Each row is a point on a landscape with many valleys, with its height.
A ball rolls from a point to whichever of its 6 nearest points has the largest drop for the distance, and stops where none of them is lower. Distance is the straight distance between rows; heights are no part of it.
k_567: [112 139  74 160 128  97 164 163  79  98 119 173 161 155 152 181  80 148
  74 182 133  70 102 124 105 142 148 150  79 176  59]  h=41.9
k_566: [ 84  94 146 116 113 146  75 152 137 150 104 114  86  85 104  83 152 140
 147  91 114 134 150 104 119 116  94 145 119 101 174]  h=54.6
k_731: [116 120 103 147  99 150 149 106  74 108  54 119 175  75 125 167 179 118
 126 135 103  79  70 116 124 158 109 129 125  56 112]  h=37.0
k_116: [143 147 117 158  64 132 123 120  55 103  75  92 115 136 152 152 108 117
 106 149 110 118 188 157  89 110 153 143 121 136 136]  h=41.5
k_16: [165 188 125 139  82 128 157  90  28 121  84 111 189 110 156 156 117 120
 132 140 121 114 134 136 118 128 135 126 102 116 110]  h=34.8
k_562: [ 99 102  85 149 105 124 113 153 114 114  80 128 103 124 146 148 123 143
  91 146 100 129 179 136  84 120 127 147 117 114 150]  h=42.8
k_679: [119 110 148  95  99 127 116 115 132 146 113  77  73  71 105 100 106  85
 203  53 149 165 168 116 137 110  98  99 128 118 181]  h=40.3
k_194: [ 67  97 108 130  93 139 130 107 105 111  68 123 139  94 125 156 167 141
 141 129  79 127 124  84 119 142 113 153 127 100 170]  h=37.2
k_495: [ 91  96 117 133  76 141  95 159  73 133  63  70 102  63 124  99 141 108
 139  90 128 109 153 104 111 122 130 149 117 107 163]  h=45.3
k_384: [ 89 111 139 128 106 140 111 122 136 155 107  91  68 118 118  94 130 101
 170  87 132 158 185 120 128 119  96 131 131 126 181]  h=37.7
k_833: [ 45 117 134 109 132 172 127  76 138 134  90 127 103  81 105 122 151 126
 210  80  99 149 140  98 141 105  75 107 151 109 209]  h=46.5
k_674: [120 128  79 143 126 115 128 176 127 106 116 129 122 154 154 163  86 143
  61 178 130  97 143 137 113 130 153 136 110 160  86]  h=44.0
k_652: [ 88  73 107 151 103 127  94 152  79 104  37  93 124  86 132 116 155 124
 111 137 103  97 107 113  92 155 124 147 114  76 135]  h=36.9
k_102: [192 198 147 134 123 130 150 100  49 119 128 116 184 122 147 141 122 112
 132 133 132 103 117 151 114 108 153 126  91 129  77]  h=12.5
k_141: [113 115 154 109 130 136 125  98 186 156 122 136  68 170 119 120 146 123
 146 121 131 192 156 112 141 146 133 143 142 153 164]  h=49.1
k_515: [140 125  96 150 135 135 136 117  94 117 102 132 180  89 116 130 164 136
  99 110 112  83  72 129 118 120 126 127  93  94 108]  h=43.7
k_885: [104 127 160 119  95 139 143  95 103 137 106  85 131  84 118 146 121  73
 196  72 131 131 137 109 156 117 102  99 134  99 167]  h=32.2
k_427: [107  96 117 127  99 136  81 166 122 134 102  92  69 113 122  78 122 123
 118 108 124 129 186 127 110 129 111 164 133 138 158]  h=40.9
k_432: [173 187  95 129 137 122 150 134  60 104 131 128 170 141 151 160 101 146
  85 175 135  61 117 142 114 121 178 138 110 148  76]  h=41.1
k_337: [112 120 149 112 137 125 131 108 136 137 124 100 116 122 116 118 152 140
 149  98 117 145 134 129 132 109 101 139 135 118 151]  h=32.0
k_965: [100 117  97 151 133 131 156  98 135 115 104 170 153 112 138 157 150 141
  98 132  97 147 117 114 115 129 122 124 100 106 121]  h=24.2
k_263: [137 127 160 101 121 127 146 110 126 146 148  93 126  99 116 122 121  69
 186  72 122 148 127 114 142 102 103 124 115 135 141]  h=26.5
k_754: [145 138 118 127 165 129 135 153 137 134 149 123 146 120 101 117 118 161
 105 105 130  97  71 117 133 118 114 103 135 120  90]  h=40.6
k_858: [ 63 103 125 141 112 133 136 110 192 118 124 182  89 166 133 150 142 128
 134 159 122 184 203 125 129 146 128 151 131 155 147]  h=46.9
k_229: [110 134 121 119 145 129 143  94 175 117 149 150 114 155 132 163 148 134
 131 146 128 172 149 132 126 134 150 138 133 149 121]  h=48.0
k_973: [142  97 147 134 158 134  91 168 185 163 191 113 108 145 123  63 104 120
 152 144 143 144 118 155 144 151 137 113 192 138 141]  h=56.3
k_18: [ 93 126 132  99 140 139 167  57 149 132 138 152 148 145 124 145 169 140
 153 115 109 164 117 116 146 115  96 127 107 106 149]  h=36.8
k_416: [168 124 121 141 143 122 104 186 137 123 145 102 119 139 127 101  93 138
 122 125 148 113 118 149 138 132 132 142 150 149  97]  h=42.1
k_726: [140  96 146 106 105 135  96 157 109 139 125  92 103  98 108  87 114  98
 160  73 133 126 141 109 129 103 101 139 113 119 139]  h=30.1
k_946: [ 57 138 125 111 137 154 171  45 143 118 117 133 139 127 113 169 158 140
 182 110 108 173 123  92 156 110  94 109 120 103 182]  h=39.6
k_153: [142 170 130 132  52 115 153  78  48 109  82 126 136 154 171 167 124 140
 138 179 139 136 203 141 111 120 155 155 110 122 128]  h=53.5
k_626: [ 76 124 106 154 127 114 143 128 208 124 153 196 120 173 155 148 111 147
 104 174 139 153 141 154 145 153 145 119 137 171  90]  h=54.9
k_524: [124 112  73 133 145  86 127 194  99 106 111 143 144 120 128 139 132 158
  51 162 147  63  88 112  93 151 138 139 102 125  91]  h=47.2
k_287: [103 122 114 143 103 131 138 104 135 131 108 124 128 120 127 152 161 145
 125 116  88 150 144 120 109 121 126 142 104 103 139]  h=38.8
k_654: [122 106 107 132 160 121 113 161 146 120 133 146 128 122 121 116 138 162
  87 125 128 107  94 118 117 123 114 118 126 108 105]  h=60.3
k_230: [187 185 119 124 165 117 167 127  63 110 169 138 209 126 121 147 118 142
  97 151 133  74  60 144 125 127 157 110  89 143  45]  h=24.5
k_120: [132 120  91 135 136 111 122 200 117 122 183 107 127 147 138 116  91 146
  83 176 142  76  99 147 143 142 159 128 153 157 106]  h=53.4
k_399: [127  85 105 133 118 120  82 216 124 101 117 117  99  97 129  97 108 151
  84 141 130  80 140 129  97 123 110 134 151 113 129]  h=42.6
k_408: [130  91 142 115 102 136  80 149 124 150 118  81  67 111 116  80 103  98
 171  80 141 139 179 116 125 124 110 144 128 143 165]  h=38.0
k_414: [139 109 102 145 111 133 113 181  96 107  84  99 129 119 147 127 122 136
  84 138 120  92 148 150  97 120 142 140 127 135 113]  h=39.4
k_29: [143 146 157 124  66 137 142 127  42 133  72  74 162  67 133 132  94  74
 148  98 144 118 122 110 131 115 111 142 106 105 138]  h=22.1
k_2: [151 125 128 112 161 132 112 146 161 142 160 125 139 127 103 119 146 141
 129  94 142 124 108 135 141 123 119 119 142 119 112]  h=42.2
k_511: [ 99  95 195 104 167 121  68 135 173 126 147 135 127  84 103  75 149 164
 131 101 108 104  76 103 124 125  74 111 130  88 135]  h=81.9
k_811: [174 154 127 140 154 119 130 131 123 132 174 129 145 162 146 139 103 131
 124 165 158  96 119 160 144 138 176 113 148 144  91]  h=45.5
k_743: [ 51 118 118 126 112 140 129  84 166 131 120 147  78 149 132 126 142 131
 169 127 121 189 185 113 141 128 108 115 112 134 195]  h=44.6
k_442: [139 108 137 124 119 127  79 155 170 172 133 108  51 150 131  83  89  82
 170  94 148 172 185 118 150 121 126 144 169 163 165]  h=47.7
k_705: [203 162 136 129 151 130 137 145  82 109 172 117 173 120 128 124  92 126
 130 113 151  74  79 145 137 116 149 118 107 140  71]  h=31.0
k_541: [136 161 131 135 135 136 181  65  88 121 113 132 176 127 144 167 155 134
 130 120  83 125 104 134 129 111 135 107  92 106 106]  h=38.7
k_215: [140 157 120 128 149  95 144 138 159 148 192 149 149 184 150 136  94 130
 114 193 156 131 106 156 141 155 194 104 172 178 143]  h=50.0
k_983: [114 135 114 115 163 132 172  71 167 102 157 187 145 156 138 168 167 148
 109 138 114 163 129 139 143 144 137 114  96 143  90]  h=48.7
k_663: [134 139  70 143 126 107 159 109  75  86  98 143 183 109 143 165 131 143
  77 166 119  87 103 125  90 144 162 131  69 117  92]  h=54.7
k_508: [129 111 117 145 148 125  79 238 151 116 170 116  86 113 135  59  91 153
 108 150 140  82 115 149 117 132 115 119 185 131 117]  h=20.1
k_136: [103  73 135 123 114 150  98 143  81 111  44 103 134  51 107 117 162 106
 132 111 107  78  72 109 124 158  88 148 124  59 127]  h=28.3
k_7: [ 68 143 125 110 136 149 203  16 112 117 127 159 178 133 112 206 161 132
 163 146  99 184 111 106 135 121 129 121 103 111 136]  h=44.8
k_969: [102  96  82 139 129 100 103 250 131  97 144 139 107 119 139 103 108 146
  58 182 154  67 115 114  94 149 120 144 155 131 103]  h=42.4
k_57: [176 110 131 119 148 125 121 146 113 138 132 107 172  88 119  97 136 129
 122  77 127 112  88 118 128 117 110 128 107 107 112]  h=18.1
k_498: [ 70 108 174 107 166 134  97 105 178 132 146 149 112 102 113  93 174 136
 148 104  89 135 115 102 135 124  64 122 125  92 168]  h=59.6
k_201: [ 98  83  93 164  70 132  87 168  75 127  50  84  99  89 138 127 123 126
  95 134  92 120 183 122  76 128 114 159 120 119 164]  h=45.0
k_847: [ 93 141 112 156  71 128 169  71  87 111  93 155 146 129 157 196 127 146
 113 158  82 148 172 116 118 128 134 147  97 111 132]  h=55.2
k_480: [ 96  93 146 112 135 146  70 161 187 139 144 146  52 136 115  60 123 140
 131 137 123 133 162 129 142 128 107 136 164 139 156]  h=58.1
k_395: [131 108 148 107 135 141  92 128 189 164 164 129  83 161 111  80 134 113
 146 120 151 165 151 130 155 121 111 140 157 149 155]  h=52.5
k_896: [175 150 141 128 144 135 137 118 111 138 151 123 170 116 103 123 138 120
 121  99 135 110 101 125 139 122 131 121 101 113  76]  h=19.4
k_48: [ 62  94 103 136  86 138  81 155 131 114  77 117  55 119 127 102 135 132
 125 121 106 134 206 118 106 129 109 163 119 111 188]  h=46.6
k_820: [140 123 139 136 109 147 151 121  73 142  99  94 174  83 115 125 133  95
 146  86 123 123  98 112 133 115 111 128 105 103 131]  h=15.7
k_283: [182 169 156 116 176 127 156  69 159 140 169 132 154 160 122 143 152 120
 151 106 137 164 101 137 160 128 136 111 120 142  84]  h=37.1
k_773: [127 105 144 119 144 133 131 131 114 124 101 137 148  90 116 105 158 139
 128 109 108  96  83 114 118 126  99 129 115  73 122]  h=33.3
k_143: [ 98 141 119 123 154 102 156 109 196 156 173 192 134 197 134 144 120 131
 118 180 150 171 123 142 148 158 182  92 165 168 123]  h=55.1
k_585: [ 55 121 112 135 106 133 168  68 137 107 114 155 132 151 143 183 151 126
 124 146  91 178 165 114 129 140 133 146 102 129 150]  h=44.9
k_519: [197 170 125 146 107 128 129 143  47 113  99 118 170 114 149 134 105 136
 107 143 139  87 146 162 113 111 156 143  98 125  85]  h=33.2
k_925: [ 88 104 100 139 129 126 110 155 165 120 127 164 111 116 134 122 121 164
 101 144 129 140 137 130 103 137 122 120 133 131 116]  h=55.5
k_989: [ 85 156 134 117 106 145 174  44  72 130  92 107 162 120 117 173 151 120
 177 102  97 145 122 113 141 132 105 116 111 111 140]  h=40.0
k_957: [132 122 106 159 103 123 137 136  52 114  69 102 173  92 136 133 125 119
  95 124 103  97 113 130  96 130 139 134 106  97 119]  h=35.9
k_514: [196 135 157 125 125 123 147 132  72 122 136 107 192  81 127 111 123 109
 146  87 116 120  91 132 128 100 118 120 103 110 111]  h=10.0
k_6: [142 155 153 109 181 132 167  58 184 131 177 181 151 167 135 147 177 143
 139 132 135 154  83 141 180 142 136 103 130 153 104]  h=39.9
k_794: [136  97 143 130 118 147 109 161  82 148  86  73 142  51 106 115 150  81
 146  84 121 107  83  89 115 128  99 136 125  79 132]  h=21.3
k_284: [151 119  86 149 135 114 110 215  79 108 120  98 123 114 150 119 107 140
  74 143 149  59 118 141 102 114 144 148 144 130 110]  h=45.1
k_964: [198 119 143 122 128 129  99 207  71 117 147  82 163  76 126  95 112  94
 100  82 154 102  81 124 118 107 126 117 108 115  92]  h=17.1
k_766: [108 119  71 146 126 108 120 173 124 103  95 139 123 117 135 131 118 151
  76 134 105 106 146 126  86 130 126 128 124 118 115]  h=45.4
k_826: [153 134 169 108 133 148 121 113 147 147 175 102 126 125 108  88 134  93
 171  72 151 163 108 116 136 103  82 129 122 132 140]  h=32.1
k_431: [111 128 149  87 179 125 155  96 187 121 162 190 145 135 116 122 175 155
 141 117 117 160 112 131 154 120 110 104 111 118 126]  h=17.3
k_247: [152 170 162 107 115 127 188  34  78 134 133 127 165 152 138 157 152 117
 182 125 132 159 138 141 157 123 116 105 111 123 117]  h=36.3
k_757: [115 109 155 115 145 133 116 106 118 136 132 110 136  81 117 116 149 115
 183  61 114 123 104 103 132 109  81 135 114 101 149]  h=18.9
k_109: [128 140  94 142 148  98 143 150 141 126 158 176 131 183 153 171  87 139
 101 188 150 110 128 152 142 151 193 122 142 164 106]  h=43.6
k_260: [108 142  99 153  63 115 149  98  60  89  59 129 166 139 165 203 117 149
 101 169  91 117 156 122 103 114 144 155  90 107 126]  h=65.8
k_630: [149 119 145 120 169 127  95 169 164 121 171 127 132 103 105  85 137 167
 115  99 140  92  93 138 128 135 105 116 155 116 114]  h=65.0
k_943: [ 83 133 128 147 113 127 159  73 174 113 112 172 107 175 150 169 142 117
 125 145 116 193 174 128 137 146 134 132 119 172 153]  h=44.3
k_938: [ 95 114 101 149 135 133 139 118 177 104 126 174 116 157 141 150 114 148
  98 159 118 136 162 151 112 128 144 136 136 150 105]  h=52.4
k_850: [116 109 127 131  78 132 137 112  65 143  62  86 144  88 127 158 145 109
 136 100 106 112 125 115 125 135 119 144 115  91 153]  h=24.4
k_308: [159 119 136 130  99 143 113 137  91 142 124  91 139 108 136 115 119 114
 127 101 128 127 131 121 110 110 118 139 112 125 126]  h=23.1
k_853: [124 145 121 133 149 125 120 140 195 135 143 146 101 169 137 125 123 133
 123 165 148 151 137 162 148 139 156 130 168 149 119]  h=51.6
k_768: [ 57 101 126 125  99 133 118 100 136 132 109 120 100 110 125 125 159 134
 158 114 105 163 159  92 118 122  90 135 110 114 184]  h=37.9
k_864: [146 139 132 128 158 129 159  91 159 139 145 146 137 169 125 157 155 138
 126 124 123 159 130 137 147 130 135 126 118 144 107]  h=43.1
k_182: [130 128 114 121 168 136 149 100 207 141 164 171 131 169 127 135 142 138
 118 148 150 140 119 129 157 148 148 118 151 137 111]  h=52.0
k_988: [139 166 134 126 158 109 146  78 174 142 148 167 129 195 147 155 121 111
 126 168 137 180 140 157 140 150 194 104 156 165 137]  h=51.7
k_33: [177 105 151 119  90 145 117 183  57 132  87  69 137  67 119 105 113  74
 127  76 133 126  98 115 107  94 120 148 103  93 134]  h=22.3
k_168: [127 145  85 123 163 116 162 129 131 109 136 164 175 114 115 138 144 162
  87 142 121  96  65 108 117 147 135 103  86 114  84]  h=40.5
k_387: [138 101 135 131 169 113  89 201 135 111 137 127 128  91 100  76 136 156
  87 123 141  61  62 119 114 143  97 100 145 103 122]  h=15.6
k_233: [105 113 143 120 170 136 105 162 186 122 150 161 106 120 117  95 147 165
 106 136 132 129 110 122 130 134 105 118 144 108 129]  h=75.3
k_376: [ 78 106 157 124 148 137  84 171 221 140 200 153  90 122 119  71 132 151
 121 173 133 130 120 144 152 131 109  89 187 120 143]  h=72.7
k_59: [135 154 119 148 118 113 146 104 137 118 131 155 131 188 156 191 100 125
 113 191 140 127 161 155 120 150 194 126 129 153 121]  h=51.5
k_261: [183 163 136 125 163 125 155 104 128 131 180 137 166 151 129 144 130 139
 127 120 133 112  94 142 159 127 141 108 120 143  79]  h=31.2
k_450: [145 115 129 131 104 117 100 128 124 157 104  92  79 156 136 115 105  99
 136 128 138 148 170 143 135 130 139 159 143 160 155]  h=38.1
k_313: [197  91 139 139 135 123  79 223 124 127 165  72 104 121 140  92  69 107
 132 123 154 114 136 140 145 129 142 140 161 155 122]  h=33.9
k_953: [185 140 150 140 149 120 125 144 148 154 181 128 142 160 124 128 104 117
 128 147 147 124 107 150 153 138 157 117 163 144 103]  h=43.5
k_972: [102  98 140 111 127 151  71 151 192 152 130 119  45 132 128  84 127 135
 161 118 131 154 178 118 135 122 107 142 142 145 175]  h=52.6
k_288: [170 172 143 128 163 116 159  98 157 146 185 164 148 171 123 156 122 123
 141 161 144 117  97 153 156 149 176 109 155 149 101]  h=44.2
k_882: [141  96 105 135 110 120  79 185 100 128  90  86 121  98 121 100 122 130
  96 109 130 107 138 140 101 117 116 142 129 128 132]  h=32.5
k_801: [160 148 144 136 150 119 136 100 153 148 140 143 123 179 141 149 123 120
 128 160 137 139 137 157 136 124 175 133 137 150 125]  h=49.8
k_366: [113  86 149 107 144 127  83 149 162 132 130 132  95 103 101  82 151 154
 115 111 112 128 138 109 117 113  87 132 113 118 153]  h=65.3
k_32: [ 97 150 110 101 183 136 171  99 194 118 164 186 159 147 107 136 161 164
  99 142 128 118  71 133 150 142 124  94 119 132  91]  h=53.6
k_975: [145 116 137 150  77 136 111 148  72 132  91  78  96 129 130 119  96  97
 136 128 131 133 184 138 104 106 138 158 131 148 138]  h=31.9
k_583: [197 147 134 145 121 129 113 162  96 110 145 110 140 131 137 136  96 115
 119 134 143  85 124 152 132 116 140 141 124 140  93]  h=37.5
k_739: [ 77  95 121 129  76 167 129 131  61 115  45  98 130  73 122 161 177 118
 145 114 110 106  93  94 121 149  96 142 135  74 155]  h=33.1
k_104: [146  83 153 108 167 122  82 175 122 124 120 122 148  72  99  82 152 150
 115  94 117  91  56 117 119 122  92 107 128  75 121]  h=49.3
k_500: [158 170 114 135 122 124 169  93  95 111 120 130 164 127 134 153 135 135
 107 138 113 118 106 150 123 112 148 118 101 117 102]  h=26.8
k_335: [180 190 125 143 104 121 144 105  44 106 113 135 175 172 160 155 121 120
 132 163 151 114 161 168 122 112 160 140 106 134  95]  h=27.3
k_995: [179  93 172 104 154 134 107 177 175 139 205 107 128  99  93  73 109 113
 156  74 165 143  91 127 150 121 102 113 158 112 124]  h=59.9
k_485: [ 82 118  76 148 144 108 134 192 180 116 173 179 119 139 137 126 105 154
  97 199 149 112 109 138 133 142 149 122 157 154 102]  h=47.8
k_296: [172 109 145 132 137 116  99 157 154 156 160 114 105 163 130 111  88 104
 154 122 158 162 147 145 134 141 156 137 168 157 145]  h=44.5
k_783: [158 118 146 124 135 118  99 152 188 182 182 130 110 152 122  75  93  98
 146 120 151 171 125 125 156 158 154 113 186 167 174]  h=50.8
k_383: [ 95  80 106 143 113 133  71 189 121 117  72 120  94  97 136  94 120 145
  86 135 105 115 169 122  79 125 108 152 136 117 141]  h=40.2
k_262: [133 111  96 116 143 115 114 177 120 113 126 127 152  95 109 109 137 158
  80 140 133  61  64 106 110 144 113 104 124  91 100]  h=50.7
k_621: [ 62 125 140 106 131 149  93 109 184 143 129 134  38 114 113  83 159 126
 166  93 126 164 174 112 147 111  98 136 129 129 189]  h=53.2
k_398: [141 120 178  90 184 143 112 129 212 147 206 158 122 127 109  81 150 128
 157  94 148 144  85 140 175 121 101  92 158 126 128]  h=63.5
k_295: [129 120 145 119 112 126 105 115 159 155 132 104  61 135 113  92 113  83
 200  75 138 177 175 113 142 126 107 119 115 141 179]  h=45.2
k_558: [170 114 147 129 143 142 108 141 160 132 158 104 131 126 113 103 118 122
 129  96 147 127 120 143 136 126 105 122 146 136  99]  h=49.9
k_417: [142 178 155 125  74 137 173  40  48 144 111 124 162 153 143 154 124 101
 174 132 147 141 174 128 129 126 146 135 119 127 129]  h=45.6
k_62: [194 166 112 138 114 112 107 188  67 111 108  97 132 147 167 143  97 128
 108 159 147  79 132 162 123 108 173 144 135 150  99]  h=45.7
k_4: [198 146 123 128 140 117 108 205  89 111 167  96 164 120 137 123  75 118
  91 135 147  56  92 130 143 126 138 118 122 154  76]  h=27.6
k_760: [147 163 161 124  61 126 148  82  41 119  93 108 147 133 127 134  96 101
 154 131 138 139 181 142 112 114 134 156 116 143 139]  h=42.5
k_39: [157 118 102 157 146 114  82 252 115 122 138  87 120 123 130  91  82 140
  93 128 148  66 114 143 120 118 112 134 153 130 116]  h=36.7
k_478: [156 160 153 121 100 124 174  68  63 145 114 110 169 118 125 154 129  97
 178 118 127 154 138 131 144 111 127 122  96 126 113]  h=38.2
k_503: [107 123  97 163 111 124 153 124 138 103  99 161 129 140 141 165 108 154
  93 155 101 133 157 119 100 137 139 155 106 136 106]  h=44.7
k_180: [106 122 110 131 158 125 142 103 120 110 106 168 176 109 134 138 161 146
 117 126 100 119  83 115 115 144 116 115  94  79 111]  h=42.0
k_105: [181 124 154 133 146 140 140  98 164 139 169 123 130 154 123 125 134 122
 138 113 150 153 106 145 146 127 141 127 152 137 119]  h=43.9
k_50: [121 165 141 125 120 120 162  59 144 144 110 160 112 179 148 175 137 113
 151 151 126 179 190 122 131 140 170 133 134 156 168]  h=43.8
k_169: [ 94 120 117 135  71 122 141  89 115 128  85 115  93 150 135 173 119 120
 132 155 113 166 204 127 115 139 142 138 123 147 155]  h=51.1
k_842: [199 181 159 123 140 112 161  70  97 128 148 146 173 156 129 161 141 127
 154 135 131 115 110 151 157 120 148 105 101 138  81]  h=33.4
k_927: [192 144 169 134 111 109 125 112 124 157 126 111 105 177 142 134 103 102
 136 142 151 140 160 139 138 128 167 146 148 142 145]  h=44.4
k_119: [ 75 120 112 148  78 131 137 109  90 123  85 107 110 129 125 166 127 135
 127 131  95 147 174 114 107 112 128 159 110 128 159]  h=48.2
k_683: [142 137 160 115 127 134 160  63 130 135 150 110 151 132 111 152 142 108
 164 101 120 148 114 116 160 121 114 116 109 119 125]  h=31.3
k_908: [129 153  92 126 158 121 146 159 141 119 163 167 153 136 116 144 104 156
  72 152 141  91  86 121 125 148 143 120 120 145  75]  h=11.1
k_877: [149 138 143 120  91 122 106 118 133 160 101  92  41 130 138 111 109  81
 189  87 150 167 206 110 129 138 131 112 150 179 189]  h=52.7
k_793: [ 73 122 148 106 158 141 125 109 218 124 159 173 114 149 130 131 160 133
 120 154 124 159 132 131 150 130 122 114 140 143 134]  h=41.7
k_176: [170 165 119 139 117 114 137 120  91 104 115 137 134 176 152 164 106 144
 113 169 137  86 135 175 116 116 158 142 117 148  95]  h=48.1
k_795: [109 164  91 141 139 101 175 151 121 104 166 167 159 166 138 169  95 163
  78 186 147  78  93 129 110 142 170 145 112 168  79]  h=34.4
k_670: [137 148 126 130  84 122 158  80 106 110 104 137 113 179 142 180 129 130
 120 177 125 138 172 149 117 123 157 149 115 142 117]  h=59.0
k_45: [108 123 128 134 112 134 133  99 136 141 101 101 109 127 122 125 143 114
 163  92 125 147 175 130 121 104 113 134 127 131 154]  h=25.3
k_250: [125 138 134 142 130 115 128 109 179 161 129 145 100 188 136 139 115  99
 133 156 136 176 167 148 129 150 176 155 163 172 164]  h=47.6
k_3: [ 96 134 178 101 168 136 108 122 219 118 195 174 106 117 111  75 158 177
 122 131 131 139  89 125 144 117 101  90 155 123 132]  h=92.3
k_744: [111 151 159 115 121 144 181  32 116 145 122 107 150 145 115 158 141 107
 196 106 116 166 142 100 162 124  99 100 119 131 166]  h=35.2
k_537: [ 92 145 123 131  89 148 163  81  72 128  71 112 156  99 138 187 151 131
 143 121 103 131 115  93 118 132 120 133 135  87 136]  h=34.7
k_501: [ 88 103 100 145 136 107  95 224 170 115 178 149  93 129 126  78  91 155
  95 180 146 106 110 139 128 131 121 105 170 141 125]  h=38.3
k_130: [133 157 141 123  63 127 130 126  33 122  70  71 136 103 149 130  94  87
 148 112 126 131 173 134 107 112 129 152 105 126 155]  h=31.1
k_985: [149 158 141 146  69 117 136 105  64 121  81  99 115 138 143 143  96  90
 153 144 148 147 188 155 125 127 139 136 130 148 155]  h=41.3
k_918: [165 143 166 128 129 121 133  81 148 152 133 109 107 174 124 131 132  93
 170 111 147 163 151 123 126 121 157 137 143 158 151]  h=49.2
k_619: [ 84  93 163 111 152 141 103 115 149 133 103 131 103  66  91 115 163 146
 168  94  96 127 122  97 123 116  87 143 134  87 174]  h=40.4
k_680: [ 94 140 120 120 113 123 176  45 131 129 118 141 110 170 121 170 155 118
 158 133 116 186 168 111 138 136 134 128 118 139 165]  h=40.1
k_913: [120 110  99 142 102 133 114 140 116 125 101 118 135 121 128 134 141 135
 102 125 107 120 144 120 102 119 125 143 119 111 130]  h=34.9
k_721: [ 83 141 111 160  91 158 174  70  70 119  60 162 178 109 150 223 155 128
 123 141  83 133  89  91 121 155 118 131 111  98 102]  h=45.9
k_159: [112 110 129 131 135 146  89 161 173 157 141 120  72 166 133 104 111 124
 137 131 139 149 161 144 140 131 125 147 146 142 146]  h=44.1
k_179: [170 165 170 128 154 115 149  77 152 178 164 166 123 173 138 139 143 113
 168 124 151 172 128 132 151 142 185 124 159 164 154]  h=52.9
k_693: [122 153 125 114 183 136 152 130 184 123 176 183 136 142 116 124 156 161
  93 145 141 146  90 131 135 129 116  95 129 134 101]  h=23.7
k_733: [176  89 152 120 132 129 108 193 112 126 129 114 145  73 105  79 122 121
 123  74 124 117  94 129 121 106 104 131 131  98 118]  h=27.5
k_339: [ 90 102 125 130 142 138  99 153 200 119 146 157  78 134 135 106 126 144
 115 138 116 154 154 123 126 125 113 126 146 129 143]  h=51.4
k_10: [129 159 148 122 115 118 136  94 152 165 120 138  83 183 121 146 109  90
 165 129 149 178 183 127 134 149 157 143 143 162 170]  h=47.3
k_100: [198  94 123 123 149 137  98 239 105 107 164  87 136  93 116  88  85 122
 121  94 156  88  89 140 139 122 122 116 152 123 107]  h=25.7
k_622: [139 169 110 128 156 134 184  81 137 129 147 158 160 140 123 171 145 158
 110 133 107 116 105 124 125 127 152 115 101 122  93]  h=43.0
k_828: [139  76 111 123 142 120  67 193  99 114 105 110 138  75 107  81 138 140
  88 131 134  69  84 122 104 147 110 113 119 101 120]  h=47.9
k_932: [107 112 164  89 159 136 119  88 174 147 152 117 104 121 104 102 138  91
 205  62 144 170 133 108 144 116  92 119 122 136 170]  h=34.3
k_298: [133 113 109 136 140 129 109 165 164 120 158 132 109 144 127  99 103 143
 107 142 140 127 123 138 137 117 124 129 156 123 123]  h=52.1
k_723: [117 148  98 143 110 131 144  90  83 117  77 138 171 105 143 170 154 134
 108 143  89 124 101 112 109 151 146 139 102 103 118]  h=42.9
k_93: [148 122 162 107 164 136 105 122 195 158 189 125 106 143 111  91 138 102
 162  91 150 182 117 118 162 136 116 117 165 136 146]  h=43.4
k_994: [107 144 108 130 165 127 148 160 201 130 183 152 137 139 124 120 133 154
 110 153 152 110 101 127 144 130 130 112 159 133 103]  h=19.7
k_290: [ 90 143 129  93 168 129 162 112 214 118 197 199 147 143 148 109 151 146
 126 166 143 142  95 138 153 125 129  92 164 141 122]  h=61.5
k_581: [144 131 132 133 164 114 124 126 202 158 185 140 133 170 142  89  94 128
 132 144 144 160 108 157 144 153 165  97 180 156 140]  h=56.5
k_851: [158 171  87 127 172 106 165 166  82 117 150 145 169 140 118 155 111 164
  60 175 137  69  70 112 113 137 148 138  93 145  69]  h=35.5
k_846: [152 116  88 127 155 119 112 231  92 104 143 114 135 114 128 106 116 148
  75 142 150  54  86 127 116 129 120 129 139 135 103]  h=45.8
k_507: [139 134 131 111 167 128 147 115 160 127 157 146 171 120 120 119 158 157
 112 105 116 123 107 144 129 121 103 118 120 116 111]  h=23.2
k_849: [ 65  84 128 116 122 134  70 151 169 109 117 139  64 106 109  97 134 150
 107 130 107 149 173 112 119 121 102 153 123 119 153]  h=56.2
k_359: [123 167 164 105 104 123 164  30 138 155 126 130 115 163 138 153 138 103
 199 108 135 183 160 128 140 133 114 105 121 151 182]  h=39.1

Call two points neighbours if one is among the 6 nearest of the other. Go from one point of each pair to the other, from neighbour to neighbour, staying as low as possible. Name the highest point that can't be avoided.
k_965 and k_45 | k_913
k_387 and k_908 | k_846
k_431 and k_908 | k_693

Where does a ball stop that starts at each point below?
k_801 | k_514
k_143 | k_908
k_562 | k_514
